Points on a hilly landscape, in no order, each with its height.
A ball rolls from a point to the lowest of its 2 nearest points, and stops where none of them is lower. Distance is the straight distance between rows; heights are no part of it.
j_859 height 29.7: [-50   9   1  41 -33 -38  -3  27   0 -10 -70  -9  -9  14  11  11  -2  58
  41 -17  -9 -10  54 -13  20  25  27   6]
j_968 height 48.9: [  5  22 -66 -36  15  24 -14  29  16  -8  51 -28 -59 -16  -4 -18 -19  10
 -52   3  -4 -18 -25  33 -63 -18 -20  21]
j_239 height 26.2: [-34  33   6  32  15 -18  26 -12  16  17 -63  11 -30  35 -11  35   9  59
  18 -23 -70 -22  40  -1  14 -31  20 -12]
j_4 height 45.3: [  3 -22  15  46 -53 -51  -9  11  14  -2 -40 -17  29   4 -54  19 -24  -3
 -24  23  22 -39  31  35  37  -7   0  22]
j_313 height 11.9: [-30  20   9  43  27  29   7  38   8  10 -54  13 -18 -14  -1 -35   8  40
   6  -1 -28 -14  39  29  29 -16   7   2]
j_391 height 52.1: [ 35  20 -58 -14   1   2 -32 -15 -25 -30  56 -33  -8 -29  27   2 -21 -10
 -15 -27  11   4 -51   4 -44   6 -23   7]
j_194 height 85.6: [ -2 -41  -8 -31  32  33   6  34 -18  49 -27 -78  13  65 -38 -38  18  -4
  32  -4 -30 -10  35  -6 -26  -9 -14  38]
j_113 height 60.8: [ 48   1 -22   2  -8   9  21  -4 -17  -2  -5 -40 -32 -24  75 -16  13   5
 -62  -5 -25  -5 -26  -3 -59 -21  -7  51]
j_821 height 53.7: [ 18 -16 -45 -19  -6  -9 -13 -16 -21  -1  31 -59   7 -34  47 -38  -7 -33
 -16 -29  23  17 -52  14 -39  12 -34  26]
j_805 height 44.0: [-54   2  -9  37 -24 -17 -49 -14  -5   3 -71 -11  -1 -15  75 -37  -9  -5
  33  -8   9  -3 -56   6  21  47 -11 -27]
j_880 height 56.6: [ 58 -13   5 -12 -12  -1 -12  -1  -1   6  22 -27  15 -14  -8 -17 -20 -24
 -33  39  55 -14 -62  54 -36   6 -31  29]
j_769 height 62.0: [ 13 -22  21  32 -62 -41  40  -5  -4 -18 -58  18  -2 -30  58 -29  24  22
 -27  -4  24  -2  18 -28  15  -2  17  16]
j_407 height 32.5: [-27  15 -11   6 -28  -6  11  -7  11 -42  32  52 -22 -49  49   0  22  -8
  -9 -36 -27  20  29 -47  23   3   6 -23]
j_363 height 44.5: [ 36  42   3   0 -27  -2  20  41   2 -49  12   6  11  30 -61  21 -14  57
  60   2  21  -4  25   1 -17   7  22   8]
j_684 height 40.5: [ 35  15  -3   5   0   0 -23   3 -28 -25  44  14  45  -1 -31  40  -4 -16
  27 -11  -3  10  -9 -21  16  13 -10   2]
j_119 height 73.3: [ 15 -10 -11 -12  43  24  40 -52 -18  20 -35  -6 -34   7  62 -31  44   5
  -3 -22 -45   5 -19 -22 -23 -25   1   2]
j_491 height 12.6: [ 23  19  37  38  26  21  10   4  17  -6 -34  -1   9 -21  -1 -43   5  13
 -41  27  28  -8 -26  97  11 -17   0  14]
j_105 height 46.4: [ 60  32 -28 -36   5  14   4  16   4 -38  54  -9  -8  23 -70  18 -11  20
  23   8  20  -7 -11  17 -44 -14   3   8]
j_498 height 7.4: [-20  31  -6   3  -1   6 -54  -8  25  12  26  42 -14  -7 -24  35 -44 -20
  15  48  50  -1 -64  21  10  26   0 -54]
j_479 height 65.7: [ -3  -8  -1  31 -39  29 -24  87  -1   2 -27  30   0 -34  29 -67  16  19
  12  14  36 -10  -8   3  12  29 -25  18]
j_659 height 14.1: [-33  44 -21 -16  25  25   8  -1  -1 -31  19   6 -15   3  22 -34  -6  31
  66 -19   7  27 -16  11 -12  41   7 -19]
j_844 height 77.4: [ -8 -31 -33 -60  35  -9  46 -65  20  23  42 -30 -32   7  10  -4  35 -31
 -43 -30 -24  25   1 -30 -25 -42   7  -3]
j_758 height 56.8: [ 23 -19   2  29   6  13 -15   2  11  37  22  -2  -4 -43 -12  20  -4 -57
 -72  20   5  -6   7  55  16 -40 -14  16]
j_57 height 11.2: [ 34  -1  -4  -9 -42  11 -25  43  -4 -17  23  36  10 -11 -16 -10 -13  -5
  14  46  50 -13 -36  -9 -11  22 -23  -1]
j_862 height 44.7: [-48 -30  19 -19  28  -1 -61 -20 -48  16 -25 -43  66  54  -6  -4 -41 -18
  38 -22 -15  12 -10  22   9  38 -35 -10]
j_98 height 35.2: [-38  31  -2  35 -10 -19  -5  -9  11 -31 -34  30 -27 -40  51  -3  -5  34
  17 -11   6   6 -14  -1  16   9  15 -27]
j_122 height 7.6: [ -4 -10 -52 -29 -10  20 -67   7 -14  20  44  36 -15   7 -11  30  -6 -52
  16  23  -5  -8 -45 -48   3  11 -25 -33]
j_707 height 25.0: [ 10  30  23   4  61  38  29 -15 -11 -24  21   5  25 -25  12 -29  10   9
  15 -20   6  38  -8  30  14   3   7  -4]
j_436 height 42.1: [ 74  25   8  21 -19 -10  -2 -10 -30 -34   3 -17  41  11 -21  33 -12  18
  39  -6  18  -7 -22   6 -13   1  -3  20]
j_998 height 26.3: [-12 -28  10  18  25  26 -32  20 -35  14  27 -25  49  -9   6 -21  16 -52
  10 -41 -40   9  39 -36  35  21 -32  19]
j_520 height 71.2: [ 39  44 -29  28   6  17  25 -29 -29 -24  -2  -8 -25 -38  92 -28   3  37
   7 -36 -17  17  -1  30 -39   7   9  15]
j_104 height 26.5: [-50  20 -12  -7 -36 -45   5 -32  31 -22  19  29 -14 -37  16   6 -36 -11
  -3   8  51  19 -18  -5  12  20  21 -46]
j_438 height 59.8: [ 17 -19  11   7 -42 -30  44 -25  10   5  15   2  10 -53  24  -3  -4 -39
 -79   4  21  12  18   8  -2 -18   6  19]
j_432 height 41.4: [-20   2 -11  17 -35   0 -63  32 -13 -17  -2  11  31 -13  24  -1 -17 -14
  56  11  36   7 -46 -34   9  57 -22 -26]
j_878 height 81.9: [-18  13 -47 -69  23  10   8   8  11 -16  65 -24 -11  29 -69 -11  -7 -10
  30 -16  -9  17  18 -10 -20   8   3 -12]
j_717 height 18.9: [-28  -9  28 -45  56  37  37  11  -5  22   2  -7  14  44 -29 -37  13  11
  26  -4 -19  17  40 -20  -1   4   9   1]
j_493 height 35.9: [ -2 -20 -18 -19  17   1 -37 -20 -32   8  37 -24  53  -6  -3  -6 -14 -55
  25  -6  19  18 -46  -5  12  39 -29  -4]
j_294 height 62.6: [ 46 -20 -18  -6  14  31 -25  33  -1  29  19  15 -23 -10 -23   5  10 -20
 -42  38  -6 -32 -15   2 -21 -34 -32  21]
j_574 height 22.4: [ -5  21  22   0  64  19  23 -43   7  -3  32  39  15 -28 -11  15   2 -13
 -17   5   2  34 -10  31  33  -9  19 -24]
j_765 height 81.2: [ -1  -1 -63 -66  -1   8  16  12  26 -11  73 -21 -43  13 -53  -9  19 -18
 -12 -38 -35   5  45 -30 -21 -24   5  -6]
j_406 height 33.2: [-43 -22   5 -15  -3 -33 -30 -55 -16  15  -9 -24  50  16   2   9 -38 -50
  26   1  18  16 -43  -8  29  46  -9 -25]
j_905 height 25.1: [ 14   8  41 -11  43  19  47  -5   3  -2 -58  31  -9  48 -11  -8  16  63
  31  36   4  -1 -16  12  -6 -11  30  -7]
j_488 height 36.8: [-38  -9  13  26   9  -3 -11 -11   0  -5 -21  46   6 -37  45 -10  12  -5
   1   1   2  15 -21 -13  45  17   4 -24]
j_626 height 55.2: [ 61 -23  -5 -17 -29  -5  -9  -6 -24   0  16 -38  17 -25  54 -31  -6 -30
 -45  13  39   2 -72  14 -46  15 -29  45]
j_622 height 48.1: [ 29 -18  16  -5 -18 -32  21 -33   9  14   7  -3  25   9 -60  36 -22 -27
 -15  31  40  -7  -7  28   6 -11  12   8]
j_811 height 4.9: [ -2   5 -27 -14  -8   3 -54 -11  -6  21  38  22  -3  19 -48  52 -40 -47
  23  38  26 -10 -42 -13   9  16 -12 -32]
j_762 height 31.6: [-84 -20   5  15 -37 -51 -36  25   7   3 -83 -28   4  24  17   2 -16  22
  41   0  14  -8  18 -35  15  47  11 -20]
j_5 height 61.9: [ 60  -1 -40 -41 -29  18  41  18 -14 -11  20 -42 -44   7  44 -39  12  20
 -35   5   1  -6 -13 -12 -89  -3   2  49]
j_374 height 23.1: [ 33 -10  23 -12  25   9  42 -16   1  11 -22  22   4  25 -14   1  32  12
  -3  14 -14  -4  -5 -17  -2 -32  13   4]
j_128 height 29.5: [ 24  26 -19 -14 -44 -10  25  23  -1 -37  31 -24  12 -17  -8 -49 -29  15
  31  -2  69  13 -19  32 -37  36  -6  13]
j_667 height 51.6: [ -8  -1  35  34  65  16 -17 -37 -20  13 -30  -6  43  18  -5  25  16 -14
 -21 -14 -60   5  13  36  49 -26   2  -3]
j_433 height 55.6: [ 79  17  11  64   9  15   1   2 -12  -9 -25 -26   3 -20  10  27  29  23
 -21 -24 -43 -19  20  32  -6 -56  -6  35]
j_219 height 47.0: [ -7 -35  24 -20  45   9 -41 -17 -37  27 -19 -51  70  62 -38  12 -17 -29
   5   3 -17   9 -11  41   7   8 -26   7]
j_349 height 43.5: [ 71  27  23  37 -30  -3  22  17 -19 -35 -25   9  16  26 -15  25   7  63
  46   1  14 -13   9  -1 -12   0  21  22]
j_778 height 54.3: [ 21   9   8  23  10  35 -23   5  -2  24  24  89 -32 -20 -23  66  -6 -24
 -39  43  -1 -18 -19  19  24 -22  -1 -20]
j_18 height 39.9: [-62  -8 -10  19 -24 -21 -54 -14   1  -7   4  12  27 -38  53  -7 -17 -41
  29  -8  28  22 -45 -35  36  58 -13 -43]
j_801 height 40.4: [-19 -17  24  20 -23 -59  30 -25  11  21 -45 -17  27  33 -41  34   1   6
 -17 -11 -25 -11  40  -1  35 -16  14   4]
j_984 height 61.5: [ 57 -43 -22 -31  24  29 -19   2   9  38  44  -8 -38  23 -34  45   6 -15
 -67  44   2 -35 -37   7 -48 -48 -12  30]
j_755 height 19.4: [-32 -46  40 -17 -15 -21  34  29   7   8 -33  23  21  23 -12 -21  33  16
   6  14  27  18  42 -59  35  17  26   7]
j_589 height 84.7: [-12 -32 -31 -45   0  -6  23  -6 -16  27 -17 -65   7  49 -29 -34   1 -10
  41  -8  -7  -2   3 -18 -30  14 -16  21]
j_129 height 66.4: [-20 -28   5   5 -44   6  21  55  10  10 -13  16   3 -39  22 -82  20  -9
 -16   6  41   4  24 -20  20  17 -12  10]
j_897 height 49.6: [ 28  11 -11   2  -1 -22 -20 -28  11  11  10  -9  -9  18 -63  57 -33 -11
  -4  30   7 -39 -21  26 -10 -22 -11  -2]
j_272 height 12.4: [-43 -28  -9  16 -17  19 -63  53   3  20   4  58  13 -13   5  23   9 -37
  23  28   1  -1  -9 -50  36  34 -17 -28]
j_492 height 6.2: [ -3  30  -4   8   8   3  27   3  10  -1 -41 -29 -16  12  -9 -49 -20  49
  34  10  27 -11 -18  74 -22  15   8   9]
j_182 height 50.5: [  9  16 -69 -29  -1   1 -43   4   3 -12  81 -18 -31 -29   3  12 -36 -23
 -59   0  10  -4 -47  22 -43  -4 -19   4]
j_955 height 37.7: [-81 -32   2 -17  13  -3 -33   7 -19  41 -56 -18  12  59  -6  -5 -16   2
  37 -16 -53 -10  29 -24   9  17 -27 -11]
j_507 height 19.5: [ -7   6  19  31  56  16 -18 -35  -6   8   7  12  32 -35   2   2  -2 -37
 -28   1   0  19 -27  62  49  -3  -3 -15]
j_635 height 55.4: [ 33   3   3   6  17  26  -3 -11   1  27  49  36 -31 -35 -20  57 -16 -39
 -81  31  14  -6 -18  46  -8 -31   3   5]
j_845 height 83.8: [  7 -10 -30 -32  11 -22  28 -32  -1   0   7 -87  14  20 -26 -18 -11  -9
  31 -20  18  16  -9  22 -33   2  -6  25]
j_891 height 21.5: [-35 -27  42 -40  40  -7  51 -23  16  40   0 -12  27  48 -56   3  12 -11
 -11  -4 -24  15  54 -14  15 -17  21  -5]
j_978 height 22.2: [-35   3  17 -24   1 -22  49  -7  34  -8 -28  38 -18  22 -15   4  11  41
  16  19   8  12  14 -31   3  -4  37 -22]
j_205 height 15.9: [ 24  14  29  44  30   2  -8 -27   9  -4 -22  20   9 -23 -12  23 -14  -3
 -43  33   9 -14 -27  84  29 -26   5  -6]
j_79 height 45.4: [ 33  38  -9 -43  -9  -7   8   6   2 -42  55  11  14  45 -74  41  -8  14
  43  -6  -1  11   7 -17 -16   2  21 -17]
j_816 height 40.0: [-94 -23  26 -14  51  10 -26  -9  -8  26 -28   3  20  33   0 -13 -21   1
  21 -17 -39  18  19   3  27  25 -15 -26]
j_719 height 42.2: [-21   1   1  20 -37 -63  24 -33  22  10 -70 -23 -17  33 -26  23 -17  29
   8   2 -19 -40  15  -2   5 -17  12   0]
j_745 height 82.8: [-29  14 -13 -57  29 -12  23 -34  -4 -16  39 -43  22  32 -41 -10 -30  -7
  47 -17  17  29  -9   5 -20  32   1  -9]
j_705 height 22.6: [ -8  31 -41 -52 -25   8 -41 -14  18 -34  55  53 -46 -18  26  22 -13 -30
  -6   8  -2  19 -44 -32 -16  16  10 -63]
j_435 height 87.6: [ -4 -23  -1  -8  39  39  26   8  -5  32  -7 -88   1   9  29 -77  34 -16
  23 -31 -15  14  34  20  -8  -9   7  31]
j_842 height 10.1: [-22 -24 -13 -25  -5  17 -50  10 -15  16  29  44  19  32  -8  48  13 -45
  38  17 -15  11 -22 -74  20  29 -12 -36]
j_332 height 57.1: [ 87   9   0  29  28  29 -20   5 -14  -3 -14 -15 -20  11  -8  35  18  32
 -14  11 -28 -43 -23  30 -34 -54 -19  39]
j_694 height 58.3: [ 26 -30   3   4   2  -1 -36 -13  19  28  -1 -51   1   9 -38  -1 -22 -37
 -43  51  40 -34 -45  99 -10 -12 -30  31]
j_533 height 42.7: [-42   6 -21  16 -44  -4 -47  29   9   0 -46   0 -19 -10  61 -36  -7  11
  57  10  37  -6 -54 -30 -17  56 -14 -31]
j_822 height 46.7: [ 19 -11  43  29 -27 -42  -6  -1   0  -8 -27  13  44  24 -57  47 -24   9
  -6  35  43 -15   5  21  41   5  24   3]
j_12 height 28.4: [-42  -7  14  12 -24 -49  11 -30  11 -18  25  21  34 -32  -8  21 -21 -27
  -5  -8  41  30  17  -6  51  30  23 -20]
j_143 height 28.0: [-38 -15  20 -14  69  16  41 -48  20  29  32   1 -12 -27  23 -34  32 -53
 -31 -25 -34  25  30 -16  32 -19   8 -17]
j_358 height 9.4: [ 23  29  11   8  37  31  34   0  10   2 -27 -14 -23 -11  15 -54   4  36
  -7   8  15  -1 -26  87 -31 -13   0  18]
j_936 height 29.1: [ 52  18 -14 -25 -22   9  36   0  -8 -34  27  18 -15   4   3  -6  24  18
  11 -12  -5   8   7 -27 -31 -13   9   3]
j_917 height 24.5: [-50 -33  43 -26  57   3  56 -29  26  44  17 -28  15   9 -15 -36  20 -48
 -26 -15 -21  19  60  -9  33 -22  24  -8]
j_532 height 30.7: [-26  -9  15  -4  23  23  29 -16  13   0  43  52  -7 -39  28 -27  33 -37
 -20 -16 -14  28  27 -41  37  -4   6 -24]
j_490 height 33.9: [-35  44  -5  20 -17   1  20   4  21 -52   9  61 -39 -69  65 -12   5  31
 -18 -22  -7  23  15  -7   7   0  19 -26]
j_924 height 58.2: [ 60  13   4  18  10   7   9  -7   6  -2 -18 -30 -44 -12  18  24   0  34
 -56  20 -26 -41 -18  42 -51 -46 -16  47]
j_512 height 61.1: [ 42 -29  31  34 -43 -19  37  -3  -9  -6 -27   0  27 -33  29 -25  30 -19
 -49  -8  14  -2  28 -11  19 -25   6  24]
j_804 height 43.8: [  9 -21  17  29 -42 -33   3   8  21  11 -68   0 -13  25 -38  10  -9  28
  -6  39  10 -58  11  14  11 -15  -1  16]
j_726 height 31.0: [ 22 -15  23  31 -51 -23   4   7   5  -1   2  50   7 -39  -3  22 -19 -19
 -49  36  55  -8  -3  13  26   2  10   2]
j_212 height 78.7: [  6  -7 -57 -25  14 -14  10 -41   5   7  41 -36 -33  -9  16  20  20 -11
 -43 -46 -44   3   0 -26 -35 -44  -6   9]
j_586 height 35.7: [-70 -23  25   1  -8 -40 -34 -17  -1  19 -39  -1  36  31 -16  26 -34 -11
  15  12  14   9   1  -5  40  34   8 -29]
j_462 height 31.1: [ 38   1   4  -7 -64 -31  34   6   2 -32  10  -5  10 -27   7 -25 -23   3
 -18  16  59  -2 -11   9 -28  10  -5  19]
j_165 height 26.6: [  8  -2  19   5   6  22  48  17   5   0 -62  23 -25  14  27 -44  34  58
  24  16   7   0  12  -5  -5  -2  28   6]
j_134 height 19.0: [ 21  19  -8   6 -25 -10   4 -19   0  -3   2  46 -32 -26  39  31   1  -2
 -44  11 -31 -18 -19 -22 -17 -25  -8  -7]
j_418 height 60.2: [ 36 -27  -5 -18  28  10 -14 -20  30  40  31 -32 -34   3 -37  38 -20 -21
 -70  49  26 -16 -36  71 -26 -45 -10  32]
j_502 height 63.7: [ 10  12 -31   6  18  28 -56  29  -6  15  13  18 -19 -10 -15   0 -17  -6
   5  29   0 -32 -47  21  -7  -2 -43  -3]
j_345 height 15.0: [ 50  -6   2  14 -40  -4 -51 -15 -11   7 -21  17 -23   5  19  35 -18  -3
 -11  48   5 -57 -62 -22 -19  -4 -36  -1]
j_662 height 49.3: [ -3 -22  45   7  58  30 -38   0 -40  25 -12 -28  62  48 -24  21   5 -12
   5 -31 -54   9  31  17  19 -11 -19   6]
j_656 height 51.0: [-13  48 -27   6  12 -16 -35  -8   2  -9  22  -5   1  13 -56  51 -42   6
  28  -3 -17 -15  -7  15   2  -8  -6 -19]
j_172 height 21.3: [ 37 -15  -8 -38  27  24  40  13   4  24  10 -15 -10  36 -40 -10  45   1
  -2   8 -19  -8  17 -30 -29 -44   3  15]
j_86 height 28.1: [-48   1  22  20 -28 -57 -14 -17  29  -3 -27  30  -2 -34  12  12 -28  -6
 -16  32  85  16 -27  19  47  36  33 -41]
j_555 height 14.2: [-69  -1  38   0  36   5  -6  25   4 -25  -5  27  21   3  15 -14   1  31
  40 -16  13  39  17 -13  29  50  15 -20]
j_234 height 32.6: [ 25 -34   4  20 -92 -50  11  14   6  -4   4  -6  26 -33 -23  -5 -25 -30
 -38  20  61 -17  19   3   6   5 -11  26]
j_974 height 19.1: [ 12 -31  17 -48  33  -1  60 -14  25  52  19 -42   5  44 -49   1  48 -24
 -15  -7 -26   5  44 -32  -7 -56  18  12]
j_756 height 38.0: [-63 -17  24  26   0 -38  -4 -11  10  17 -30   7  31   2 -37  24 -23 -12
 -26   3   1   5  46  25  64   7  22 -11]
j_88 height 58.5: [ 30 -11  -7  11 -11 -20   1 -20   7   0  22 -39   8 -47  10   4 -11 -39
 -55  -3  10  11  -8  39 -11 -31 -16  27]
j_297 height 21.0: [  7  16 -15 -29 -24   2 -12 -20  -4  -8  34  54 -25 -32  50   7 -14 -27
 -41  26  12  10 -58 -18 -18  14  -7 -25]
j_169 height 11.6: [-74  30  -5 -17  28  22  -3  15  20 -40  41  32 -12 -20  29 -36   2   5
  49 -26  -1  42   0 -15  17  54   7 -38]
j_730 height 67.4: [-14   1   4  25  -4  36  23  60   6  17  -8 -13  -1 -47  24 -94  23  -3
 -10 -19  11  -7  51  12  20  -3  -4  14]
j_853 height 24.0: [-23  43  -7 -15  10 -18  59 -33  32  -9 -32  25 -54  36 -17  26   9  63
  28  -1 -39  -9  13  -8 -18 -31  33 -24]
j_333 height 20.9: [ -8  -8  19  33 -34 -14  -8  26 -37 -11 -23 -11  38  41  21  18   7  41
  62 -47 -26  11  58 -45  11  44   6  18]
j_794 height 35.6: [-67 -57  39 -12  -7  -8 -26  24 -24  19 -41  -2  34  59  14  -5   3  11
  42 -37 -28  11  50 -54  10  36 -14  -6]
j_163 height 64.8: [-15  13  -7  34  -7  29 -56  52  -3  13 -28  23  -2 -24  16 -45  -3   8
  23  17  13 -22 -49  33  11  27 -38   2]
j_20 height 9.5: [ 12  26 -13 -27 -23  26 -46  29  12 -15  57  65 -15 -15  -5   8 -19 -19
   5  44  48   6 -62   6 -12  26 -14 -39]
j_351 height 54.1: [ 48  23   6  43 -18 -30  41 -20  12 -13   3 -36   3 -27  -1  30  19  11
 -28 -45 -30  -2  44  19  -9 -53   8  29]
j_767 height 14.5: [-46  -6 -13   3  -6  13 -29  32  21  12 -29  55 -30   2   5  16  18   4
  24  29 -25 -17  -6 -46   9  -3  -8 -34]
j_630 height 38.2: [-51 -34   4   9 -20  -5 -25  -6   7  22  -1  62   1 -44  52   0  10 -49
 -14  17  33  18 -37 -27  43  34  -2 -38]
j_468 height 69.9: [ 42  31 -11  46  27  33  12  -1 -12  -7   0 -47 -16 -53  71 -31  17  18
 -15 -41 -19  19  20  55 -21 -33   4  33]
j_633 height 29.6: [ -6 -22  40  24 -47 -32 -18 -13  20  12 -32  57 -17 -26  27  24 -19 -11
 -48  57  77 -12 -48  15  29  22  22 -23]
j_723 height 74.5: [  3 -25   9 -15  65  30  40 -38   2  44 -24 -28 -25  13  36 -29  63 -15
 -24 -22 -61  -1  14 -24  -3 -60  11   6]
j_193 height 68.5: [  5  20  -8  44  -7  30  28  34  -3   6  -6 -29 -24 -62  61 -58  21   3
 -25 -41 -27  -4  68  17  -9 -31  -1  24]
j_348 height 86.5: [-12 -41   1 -25  45  35  -1  33   0  54   2 -85  21  19 -19 -53  26 -45
   1  -7 -16   1  35   3   3 -30 -11  29]
j_447 height 29.8: [ 67   6  12 -19  -1  19  65   9   2 -12  -2 -17 -14   6   0 -34  24  28
  -8  11  21   2  12  11 -53 -31  13  30]
j_983 height 59.4: [ 35  10   9  14   3  23  13  23  14  12 -19 -33 -47 -33  53 -20   2  14
 -94  37 -29 -34 -21  38 -44 -28 -16  60]
j_624 height 16.5: [  3  47 -22   4  -6  15   4   0 -17 -51  24   2   0  14  17   1  -5  39
  81 -39 -13  21  25 -12 -16  37  24  -8]
j_618 height 52.2: [-26  32  11  26   0 -24 -27   6  15   6  12  33  11  16 -74  83 -44  13
  11  20  -1 -12  19  14  33  -3  17 -29]
j_154 height 80.4: [  2   2 -60 -46 -44  -8  16  29  27   0  39 -14 -56   0 -32  -8  -1 -13
 -48   2 -21 -24  39 -19 -44 -31 -12  15]
j_999 height 23.4: [-26 -24  39  37   0   6 -36  32 -39 -14   0   0  60   5  16  -5   0  -1
  33 -49 -22  19  52 -37  41  41 -16   9]
j_855 height 26.4: [ 26  11 -40 -58 -38  17 -10  26  15 -44  60  41 -40  -5 -10   4  26  -7
   7 -38 -48  12  25 -56  -4  -1  13 -25]
j_802 height 72.2: [ 32  18 -16   3  11   7  49 -63 -25 -15 -22   0 -25  -2  83 -16  30  30
  24 -36 -31  16  -8 -13 -30  -3  16   3]
j_681 height 42.3: [-62 -31  27 -12  34  19 -35  -2 -40  11 -19 -14  41  30  38 -38 -13  -8
  49 -30 -16  28  -7 -10  19  61 -26  -7]
j_21 height 76.0: [ 16 -45   4 -36  58  13  38 -49  13  38  19 -57 -18  -1  40 -20  53 -35
 -47 -21 -22  26  -3 -19 -11 -74  14  17]
j_398 height 30.8: [-33  -5   1  21 -32 -57 -12 -44 -11 -16  -2 -40  55 -19  -1   4 -42 -32
  16 -26  26  16  -3   5  36  38  -4  -9]
j_93 height 33.6: [-60 -49  25  12 -50 -51 -32  24 -19   1 -42 -21  48  24   6   2  -8  -3
  23 -23  10   5  47 -49  39  49  -4   6]
j_476 height 27.5: [ 37  30  -5  -6  13  19  29  -2 -19 -40  36 -20  27 -18  -1 -35  -4  13
  40 -22  36  31  -9  27 -20  23   0  13]
j_613 height 47.4: [ 41  35 -55 -48  -2  10   3  10  11 -32  42 -26 -59  21 -35   4 -22  35
  -8   2   2 -25 -16  20 -69 -22  -2  10]
j_567 height 16.4: [-32   3  63  -8  54  30  19  26 -11 -14  11  23  36  28 -10 -20   2  31
  32 -29  -9  37  59 -12  21  21  19  -5]
j_197 height 28.3: [ 44   1  43   4  -2  16  88   3   6 -11 -33  10 -10  -5  26 -52  40  43
 -16   1  22   6  35  -4 -12 -31  40  18]
j_937 height 52.5: [ 28  40  21  49   8 -23  42 -33  -4 -20 -30 -19  17  10 -11  37   5  44
  12 -42 -34   1  33  31  13 -24  27  12]
j_306 height 13.1: [ 58  14  18  16 -51   6 -37  21  -3 -20  -8  16 -12  -7  14   9 -35  25
  -5  53  44 -51 -58   8 -31  16 -34  12]
j_979 height 79.7: [ 21   4 -47  -3 -25 -12   9   6   7   7  22 -18 -41 -17   7  16  13  -6
 -48 -19 -40 -25  24 -22 -37 -44 -20  26]
j_923 height 53.3: [ 13  10  12  40  14   7 -40   4  -2  26   0  50   7  10 -58  83 -15 -11
  -7  30 -27 -29  -2  15  40 -19  -1 -12]
j_593 height 28.2: [-31  32  14  35  -1  -7   5  31  -4  -4 -39  11  -2  32 -15  33   1  70
  42 -28 -43  -6  62  -8  12   1  20   0]
j_171 height 29.2: [  1 -22  14  -5  77  44 -33  15 -40  12  60 -53  47  19  -7 -10  15 -37
  21 -56 -41  26  35 -22   8   7 -21  23]
j_201 height 24.4: [-21  35 -43 -32 -31 -26 -27 -35  12 -23  53   8 -14 -12  -5  22 -38 -33
  13   2  25  14 -33 -24  -8  17  -3 -50]
j_788 height 38.4: [-13  -5 -19   2  21  -1 -54 -29 -34  10  49   1  41   0 -16  50 -15 -54
  18 -23 -23  10 -17 -26  31  21 -24 -10]
j_500 height 9.3: [ -5  34   5  48   3   1  18  29   6 -15 -54   2 -19   0  -9 -17 -12  72
  31   4   6 -19  31  50   7   1  21  11]
j_712 height 18.8: [ 23  10  -8  16 -42  10  -4  30 -31 -33  -6   3  21  31  28   8  17  39
  88 -21  -1  12  20 -51 -16  44  15   4]
j_474 height 17.1: [ 34  18 -14 -17 -14   3 -23 -25  -4   4  -4  31 -62   4  40  39 -12  12
 -51  42 -33 -50 -61 -30 -43 -19 -17   0]
j_642 height 49.7: [ 34   8  14 -20  12 -44  54 -63  15  -4  10 -25  22  26 -52  44  -2   3
  -3  -3   7   7  -1  16 -14 -31  24   4]
j_369 height 27.6: [ -7  30 -38 -29 -44   4  11  22  22 -44  18  34 -51  -4   6  -5   8  21
  17 -14 -22  -1  19 -32 -23  -3  12 -25]
j_368 height 16.2: [-47 -25  12  15   0   7  -4  58  18  20 -71  38 -23  14   3 -15  29  32
  19  28 -11 -18  21 -35  20   4   9  -9]
j_184 height 15.1: [ -1   5  12  43  43  49 -12  42  -5  34 -42  15 -11  -4  -7 -14  34   7
  -8  -4 -69 -31  40  -3  33 -46  -8   6]
j_744 height 20.7: [-14 -24  24 -19 -21 -13  14  32  18 -10  -7  52  12  19 -16  23  32  13
  18  31  25  15  11 -63  18  16  27 -21]
j_377 height 24.6: [ 10   7 -57 -67   9  25 -29  -2   2 -22  75  39 -38   1 -17  12  11 -25
  -4 -17 -31  10 -16 -35  -8  -1   5 -34]
j_852 height 17.8: [-39 -43  35  10 -26 -28 -15  67   2   6 -67  23  13  27   2  12  41  33
  22  11   9  -2  48 -67  27  31  20   1]
j_166 height 51.1: [ -1  39  26   6  14 -30  43 -33   8 -33   6   2  29   7 -45  35 -21  35
  20 -16   7  21  20  21  11  -6  32  -6]

For each start below, name the point where the ball stops.
j_462: j_492
j_219: j_811
j_432: j_974
j_936: j_811
j_593: j_811
j_805: j_974
j_201: j_811
